Each row is a point on a landscape with many valleys, with its height.
From any point a ball rolls to the lowest of the 3 points nearest to it. It stops when none of these is lower. Distance is the straight distance between rows; heights are no part of it.
K279 (h 8.8): [147 113 110 138 158 142 185 203 143  79 142]
K432 (h 7.4): [ 85 114 124 161 117 141 198 140 137 138 123]
K331 (h 16.5): [121 143 163 128 111 141  86 104 113 136 123]
K396 (h 41.4): [154 107  92 100 155 150 167 191 122  59 166]
K936 (h 60.3): [110 151 167 123 118 115 110  84 137 150  47]
K703 (h 36.2): [ 89 130 176 149 147  92  66  30 115 149  83]
K988 (h 32.0): [125 126 114 143 107 128 172 120 153 151 123]
K154 (h 7.6): [105 109 116 169 140 132 204 163 125 119 123]
K297 (h 40.2): [157 107  79 115 136 125 144 170 117  72 175]
K895 (h 25.3): [108 147 152 118 105 136  88  88 105 130  95]
K192 (h 79.7): [133 136 112 128 123 120 131 139  93 138 152]
K611 (h 56.7): [139 128  92 114 128 111 141 140 111 127 152]
K71 (h 3.7): [125 140 140 122  93 128 134 111 148 152  98]
K64 (h 42.7): [114 155 142 113 101 135 113  97 127 138  95]
K95 (h 8.9): [ 76 130 112 143 120 150 224 144 120 126 107]
K761 (h 4.8): [127 146 137 133 111 130 101 125  98 149 154]
K638 (h 7.9): [170 115 105  97 152 154 194 218 141  59 164]
K913 (h 7.0): [148 125 156  82 149 142  36  96 130 152 163]
K53 (h 23.6): [106 121 180 149 133 120  50  65 123 132  87]
K558 (h 81.2): [126 146 123 116 106 133 130 110 120 150 129]
K383 (h 3.6): [146 130 161 114 145 141  57 116 137 165 150]
K492 (h 61.2): [163 133 102 144 137 109  93 172 108 111 172]
K828 (h 6.4): [139 126  95 121 145 115 169 146 146 137 140]
K470 (h 6.8): [147 135 147 112 155 135  60 135 128 155 165]
K343 (h 57.2): [162 121  90 139 134 121 107 171 110  99 184]
K989 (h 6.9): [116 130 108 150 144 139 240 178  95  87 110]
K753 (h 9.4): [122 131 171 130 122 133  66  99 113 138 118]
K584 (h 11.8): [149 124 157  84 147 124  21  60 130 140 157]
K808 (h 6.1): [137 118 109 156 142 139 202 204 118  82 116]
K954 (h 28.5): [137 129  89 117 142 115 153 153 124 114 153]
K245 (h 4.7): [142 124 174 116 137 132  50 107 140 157 146]
K853 (h 26.9): [109 119 118 151  97 136 170 126 149 155 119]
K369 (h 16.3): [130 118 170 134 142  98  32  63 155 143 107]
K766 (h 58.4): [135 141 123 117  98 132 148 110 151 157 113]
K202 (h 7.3): [106 143 102 139 138 141 248 174 109 102 103]
K207 (h 76.7): [ 94 149 167 125 137 114  95  59 118 148  48]
K157 (h 51.4): [144 121  83 127 139 109 136 157 104 114 163]
K320 (h 19.1): [120 117 111 145 128 132 184 139 153 137 135]
K265 (h 7.1): [133 114 109 149 154 118 187 177 139 104 135]
K88 (h 15.4): [ 86 113 131 161  92 138 183 119 145 136 104]
K888 (h 59.7): [120 149 134 112 102 135 122 107 125 142 106]
K612 (h 14.5): [136 116 177 127 136 118  33  72 148 140 119]
K434 (h 11.0): [146 119 164  89 141 124  22  65 146 142 146]
K413 (h 4.5): [117 150 147 113 100 131 117  95 137 142  74]
K275 (h 17.9): [146 117  89 109 159 133 164 186 144  81 150]
K816 (h 7.2): [105 116 138 155  81 131 154 104 154 147  85]
K709 (h 42.4): [115 130 126 133  96 129 157 120 153 153 108]
K636 (h 50.8): [152 114  77 126 137 115 128 167 115  92 178]
K820 (h 72.0): [155 136 113 139 136 112  98 155  98 145 165]

For each start below, name the point where the ball stops.
K988: K828
K853: K816
K64: K71
K157: K828
K95: K808
K936: K71
K895: K383
K611: K828
